A landscape with many peaks, sampled at points; each row gives a point and its height.
A climber steps from a point to the highest of its 2 nearest points, and stops where none of them is higher. Distance is the straight distance between rows; heights are no part of it.
gam height 14.6: [151  96 130 114 135  94 111 153 143 149 174  74 157 139  64 154 114 121
 145 140]
Ninil height 9.6: [159  91 126 113 137  80 102 160 141 134 162 101 156 161  36 127 138 134
 115 135]
zuti height 20.1: [143 104 119 108 138 130 117 141 124 177 189  82 132 122  81 162 117 117
 157 142]
Vazo height 28.0: [148 115 176 105 113 103 118 129 103 160  87  63 175 100 131 105 126 110
 142 147]
Per height 59.7: [134 144 102 104 156 181 118 115 146 175 210 108 127 112 107 173  97 141
 147 128]
Maz height 51.8: [141 115 143 147 118  90 109 172 115 130  87  85 151 159  96 123 138 113
 135 121]
dosol height 23.4: [113 160 109 127 133 111 122 152 115 167  89  34 169 146 130 145 146 125
 175 143]
noko height 31.5: [153 115 126 134 130 134 109  98 164 143 213 130 135 105 104 129 105 130
 120 126]
gefi height 58.3: [116 154 143  81 167 164 126  99 172 125 175 173 144 147  93 124 163 123
  83 134]
gedif height 60.1: [105 189 109 113 124 173 119  75 143 116 166 205 100 104 180 124 136 131
 141 116]
kosi height 30.5: [115 158 121 148 122 151 127 162  97 140  81  83 124 157 148 129 163 106
 139 121]
buf height 55.6: [122 169 108 110 138 183 110 105 136 143 173 178  91  96 172 141 119 132
 149 110]
vuse height 46.6: [106 120 113 127 145 129 131 172 124 141 118  81 131 156 123 158 140 117
 161 132]
Vafas height 47.5: [134 113 133 148 113 102  96 154 127 134 117  56 162 111 125 138 117  85
 166 135]
Kam height 27.3: [ 91 110 100 122 207 108 152 104 136 106 131 137  81 143 150 131 112 219
 128 134]
nop height 29.0: [ 87 103 102 197 140 117 141 167 130 119  84 120 109 189 173 134 131 166
 104 102]
nelud height 6.0: [161  75 138 144 151 158 106 148 145  73 133 121 149  71 133 110  76  99
 157 135]
mupi height 11.6: [ 85 170 102 145 118 176 129 160 135 136 172 159 106 137 124 184 121 118
 161 103]
gup height 63.7: [138 122 154 155 105 110 131 148 133  84 105 172 120 173  78  96 125 135
  97  93]
gubi height 18.3: [113 163 122 110 141 107 118 158 102 163 113  61 157 146 107 153 151  87
 188 155]
lak height 30.7: [102 125 126 139 156 130 138 122 172 108 138 162 122 164 108 137 115 168
 118 110]
Fuz height 82.0: [134 139 157 130  75 125 115 138 136  77 116 180 139 163  72 110 131 104
  75 110]
bizi height 44.2: [ 92  71 133 113 159 108 148 125 176 132 137 132 142 180  74 143 137 161
  90 117]
sumu height 15.4: [145  96 150 171  67 151 163 130  94 111 100 156 111  81 183 119  96 117
  97 138]
basim height 75.0: [120 148 132 137 100  96 119 187  98  99  75 113 151 173  82 158 142  71
 132 127]
pobo height 47.7: [133 171 150 123 107 143 134  99 125  99 121 209 112 115 143  99 118 131
  92 124]
beno height 18.5: [137 109 143 143  85 124 120 145  95 141  96 114 131 109 165 103 112 108
 115 128]
pigad height 54.2: [131 101 134 135 150 164 111 142 141 136 135  88 144  60 167 129  91  80
 180 126]
lop height 4.7: [162  74 160 124 131 135 111 141 145  99 131 105 165  71 103 116  84  63
 149 139]
fulud height 52.3: [137 153 140 114  93  73 129 169  75 107  80 119 174 161  60 138 161  72
 137 135]
pekiz height 9.0: [123  98 111 147 156 114 136  92 142 119 130 121  83  61 190 121  90 156
 147 125]
Fos height 7.7: [119 184 127 117  93 121 121 156  88 149 112 111 136 100 135 160 135  52
 174 125]
migu height 67.4: [123 114 120  89 164 164 126  98 108 199 153 105 118  68 191 136 125 129
 169 134]
tud height 7.8: [137  78 114 176 167 119 124 115 152  96 131 100 106  72 192 128  82 147
 152 127]
gupak height 40.5: [125 101 118 146 133  99 112 144 149 145 151 138 114 148 108 120 109 150
 145 119]
bavug height 23.1: [ 99 155 127 112 124 135 139 128 185  98 200 147 152 170  53 172 141  99
  88 131]
Gis height 28.5: [162 117 127 154 143 108 111  92 187 119 221 122 142 130  97 124  78 147
 113 126]
Mezor height 54.5: [ 88 134 134  90 170 140 160  97 190 112 173 168 149 160 117 132 147 145
  65 139]
Vuv height 49.8: [120 155 118  96 173 154 127  60 149 123 176 179 100 123 155 128 142 167
 116 151]
Sadez height 19.2: [129 177 120 144 121 135 123 147 167  97 221 149 146 172  58 170 132  97
 104 116]
Kep height 20.5: [155  76 165 156  64 122 130 145 100 127  89 101 154 117 140 101 112 111
 112 147]
Ril height 33.0: [ 78 132 101 121 164 152 158 147 132 146  91 149  82 151 184 142 131 169
 132 118]
sal height 24.9: [144 133 128 136 127 106 186  95 106  73  87 191  97 143 147  90 146 180
  69 119]
Velod height 52.7: [118 145  99  62 184 194 135  96 125 189 155 147 111 113 150 136 133 152
 159 143]
Gama height 41.4: [ 84 132 103 115 140 133 139 160 165 131 155 101 136 162  51 187 133 125
 128 127]
Des height 48.3: [134  87 123 163 145 100 101 131 139 150 130  92 114 113 154 119 103 129
 143 135]
Buzu height 22.3: [161  59 190 120  91 113 119 128 108 121  74 127 156 110 130  95 106 123
  99 147]
bamek height 30.2: [140 138 118 163  86  96  99 146 162 122 191 122 125 128  64 162  95  99
 139 105]
Der height 41.5: [117 127 126 180 100 127 144 179  88 116  68 128 121 181 143 125 160 120
  91  96]
Vugat height 28.3: [144 101 149 138 107 115 153 128 115  84  74 196 129 158 112  80 130 168
  60 112]
Surod height 67.5: [139 164 121 101 172 182 131 122 147 154 227 124 139 146  95 167 105 140
 117 149]
zeki height 23.0: [131 155 118  66 139 149 133 127 126 152 144 121 146 124  77 163 160  85
 151 132]
ral height 34.4: [126 120 124 158 137 108 123 142 144 110 127 165 105 162 129 130 102 158
 124  95]
lifud height 49.6: [ 84 101 128 108 165 119 166 102 199 134 152 148 139 164  93 132 140 175
  65 131]
Puvuf height 53.6: [122 155 101 112 136 169 107 108 152 169 200 143 114 105 147 160 104 134
 156 126]
dek height 26.8: [105 139 121 127 149 121 155  81 179  86 145 193 114 174 119 116 129 168
 109 116]
susa height 53.2: [126 186 115 107 122 149 122  96 125 110 130 218 108 119 169 108 143 123
 107 115]
nuti height 36.8: [ 84 134 108 144 137 158 135 169 120 146 102 128  93 156 169 132 142 131
 143 103]
vesul height 13.3: [131 172 138 113 126 103 116 135 102 171 117  77 160 106 130 148 143  74
 192 133]
voz height 62.4: [134 153 128  90 155 172 125 108 163 155 205 140 148 150 101 137 134 136
  99 144]
tozif height 62.3: [166 114 136  50 192 140 131  68 137 151 149 161 132 100 127  80 158 161
 113 166]
Dolu height 19.0: [172 126 184  95  38 159 134 106  87 121  88 160 139  96 114 109 127  78
  96 163]
dum height 10.5: [102 125 118 185 113 100 164 100 171  60 128 177 110 191 113 117 109 167
 113  90]
denat height 42.8: [140  90 132 129 130 101 104 172 132 121 109 121 131 167  80 114 144 137
 120 106]
Vok height 62.9: [144 116 122  76 170 169 116  71 145 173 175 120 129  54 176 139 118 115
 158 146]
kasar height 38.0: [125 133 123 145  98 103  92 163 113 136 136  90 131 122  99 154 121  92
 165 114]
zado height 34.5: [125 135 141 164  88 133 149 163  69 121  48 112 154 167 121 108 176 111
  97 121]
Tebig height 54.3: [119 127 120 107 154 145 160 111 131 115  89 166  95 141 150 114 151 150
 109 116]
nibaf height 43.8: [130  87 125 169 132  85 120 133 127 130  95 109 119 115 176 108 115 150
 133 121]
vaku height 17.5: [136 125 147 152  90 161 158 120  60 166  64 113 150  95 200  86 158 121
 114 158]
Lebol height 26.9: [157 129 125 108 126 133 103 143 155 152 195 112 125 111  98 142 108 102
 135 119]
gofol height 70.7: [169 118 135  74 174 109 126  48 141 126 159 147 122  82 142  83 135 184
 101 170]
viz height 29.6: [100 119 122 112 135 126 150 151 172 115 173 128 147 178  40 189 141 110
  81 113]
Moz height 63.2: [135 142 142 129  62 125 111 149 113 103 132 166 126 133  73 119 117  92
 113 115]
buzel height 18.4: [ 90 158 107 168 128 101 162  67 168  55 148 177  99 177 127 100 126 172
 113 122]
fepot height 15.3: [148 131 130 131 122 103 171  83 103  73  96 159  71 128 153  79 128 215
  86 133]
zevi height 30.3: [ 85 121  98 135 191 137 157 109 138 128 108 138  86 137 182 138 127 194
 130 133]
gosif height 15.7: [149  95 158 163  35 151 142 142  96 118  98 169 127 106 146 121 114 116
  87 137]
veg height 35.4: [139 142 130 116 136  68 108 147 120 141  80  29 197 136  98 112 150 129
 152 159]
kiguf height 29.8: [146 166 145  73 117 113 120 137 111 139 133 125 154 114  82 136 157  81
 155 138]
guzu height 9.3: [ 94 167 110 165 116 153 110 174 120 144 153 133  90 123 152 177 117 106
 183  92]
Gamir height 73.0: [125 118 138 105 142 147 128 109 107 164 107 104 120  75 204 117 123 111
 165 143]
Govo height 44.9: [139 139 136 148  74 105  98 165 138 107 149 141 121 146  62 148 124  96
 146 101]
dola height 25.1: [157 137 181 113  51 126 134 141  61 137  74 100 157 113 122 124 137  76
 126 144]
kuve height 42.2: [150 145 145 131  77 141 147 103  91  91 100 217 116 122 133  91 138 144
  70 139]
mulip height 24.1: [115 111 111 132 172  97 130  98 140 122 154 134  88 123 148 126 113 205
 138 132]
paka height 4.2: [119 174 132 123  86 167 111 153 105 158 123 139 108 104 143 147 139  72
 175 109]
fakik height 41.9: [138 120 122 142 112  65  95 157 102 126  82  34 180 153  87 125 148 108
 140 139]
Depob height 40.8: [100 128 111 110 157 154 121 147 120 149 122 119 105 147 144 130 133 130
 157 121]
pilas height 50.4: [120 115 138 180 111 120 127 171 113  89  76 154 120 181 114 122 130 130
  83  88]
fen height 21.7: [160 116 175 104  32 148 127 138  78 114  95 120 158 100 116 129 112  57
 122 151]
kaz height 54.0: [109 191 100  94 166 173 136  52 147 112 160 194  94 111 184 124 149 161
 127 144]
bag height 18.6: [122 183 116  77 131 177 124 122 121 153 166 136 127 108 109 167 151  91
 161 122]
Rebo height 53.5: [127 109 132 144 124 122  92 150 138 161 141  62 136 116 153 140 105 119
 169 120]
dad height 14.7: [ 89 177 105 105 124 164 127 148 127 143 155 140 110 128 108 191 138  89
 176 113]
bosim height 61.5: [149 102 123  94 171 107 119  58 150 119 158 147 112  45 151 102 114 174
 122 150]
pubuz height 18.7: [137 142 122 161 107 162 147 132  64 175  65  86 160 129 188  77 167 143
 113 143]
rasag height 46.7: [ 97 146 115  88 157 156 161  84 152 112 123 187 109 144 152 120 157 144
  98 123]
kulu height 30.8: [164 113 166 109 138  75 114 126 109 162  77  45 186 128 121  84 143 131
 155 149]
gan height 16.5: [141  82 120 150 148  58 147  81 136  93 126 111  78  97 155  90 104 211
 124 127]
sevop height 67.0: [139 116 114 128 147 121 136 130 104 135  90 141 100 143 161 104 136 155
 125 111]
Niza height 6.5: [120 171 113 134  99 161 105 142 114 151 138 156  81 121 160 147 119  99
 155  97]
tez height 39.6: [130 153 104 125 125 116 113 173 115 143 156 112 132 131  81 183 133  85
 181 133]
zelal height 20.9: [113 138 106 199 108 153 144 154  83 160  59  99 138 153 182  84 164 153
 116 123]
luted height 24.7: [113 111  93 184 138 130 135 151  99 133  64 112 122 172 187 102 152 169
 108 108]
Netan height 22.4: [141 165 119 168 106 139  98 141 175 122 213 144 137 156  73 166 107 107
 125 117]
voliz height 24.8: [160  80 165 111 111  97 117 128 119 136 102  90 144  95 112  91 113 114
 123 143]
Musek height 57.9: [157 117 113  87 179 140 123  44 154 147 174 135 125  60 168 118 122 148
 126 141]
Gezi height 58.4: [133 104 138 142 146 136  90 144 147 157 156  44 146  78 161 153 104  82
 186 133]
lado height 39.0: [131  81 144 124 165  95 124 144 154 111 108 147 128 178  80 117 137 165
  98 111]
bida height 38.9: [155 154 155  88  99  83 116 150  94 132  91 113 181 127  70 134 149  75
 149 153]
Rus height 11.9: [142 105 117 147 143  89 152  71 131  92 121 133  76  65 166 106  98 182
 116 124]
gipu height 35.3: [134 122 113 160 131 116 108 124 157 133 184 151 112 117 123 139  97 153
 144 124]
rinit height 27.0: [112 152 113 156 117 134 126 158 100 158  63  41 163 152 154 113 154 128
 147 124]
dus height 32.9: [ 52 132  99 182 140 149 139 170 133 125  91 110 105 179 164 164 140 148
 134 100]
zasi height 48.5: [ 82 140 115 136  98  91 142 189 125 107  84 100 146 173 101 175 160  83
 128 119]
bivu height 21.0: [147  79 126 136 163  73 122  86 150 116 144 134 107 108 145 106  96 188
 129 142]
repu height 34.7: [148 133 141 152  94 124 166 105 116  59  94 211 111 145 125  86 131 167
  60 125]
gavir height 29.5: [153 133 155 127  90 115 136 163  70 127  60 103 153 144 126 100 157  98
 120 147]
Met height 17.2: [157  95 178 127  54 152 135 114 106 114  92 157 130  98 134 104  99  93
  90 148]
miva height 43.9: [126 141 113  87 183 128 147  70 150 105 132 179 105 116 138 104 142 172
 107 142]
Deko height 37.0: [ 97 165 118 113 126 130 145 175 114 130  78  92 140 167 122 163 162  83
 142 108]
funes height 7.0: [147  73 129 169 168 139 107 135 163  86 140  98 132  54 167 131  75 121
 169 120]
Fatum height 26.0: [165 114 154 162 133  82 102 104 184 102 218 141 155 128  97 104  91 128
  88 132]
beba height 82.4: [135 123 120 124 146 127 129 115 103 151  98 126  97 108 200 102 128 143
 138 140]
dudi height 57.2: [ 93 134 112 113 132 138 123 162 117 150 152  92 137 148  84 184 143 113
 160 134]
Kupu height 16.6: [143 102 141 159  87 147 163 117  65 131  89 135 123  75 211 102 133 132
 100 156]
nonol height 56.8: [138 140 121  63 186 169 133  89 133 165 148 148 133 115 137 113 155 153
 136 147]

Call two points neighbours if one is among the 2 nearest of the other. Go from one point of each pair to the other, from neighbour to neighbour, staying as high as possible. Name the lowest point that can't be avoided.
Fuz and Surod -> Sadez
dudi and Surod -> kasar
beba and noko -> Ninil
gofol and beba -> Musek
gofol and gedif -> miva
gedif and Maz -> lado
gofol and Gezi -> nibaf
Surod and gedif -> Puvuf

For each start below, name the point where the climber stops.
sumu -> dudi
tud -> dudi
fen -> Fuz
Kep -> Maz
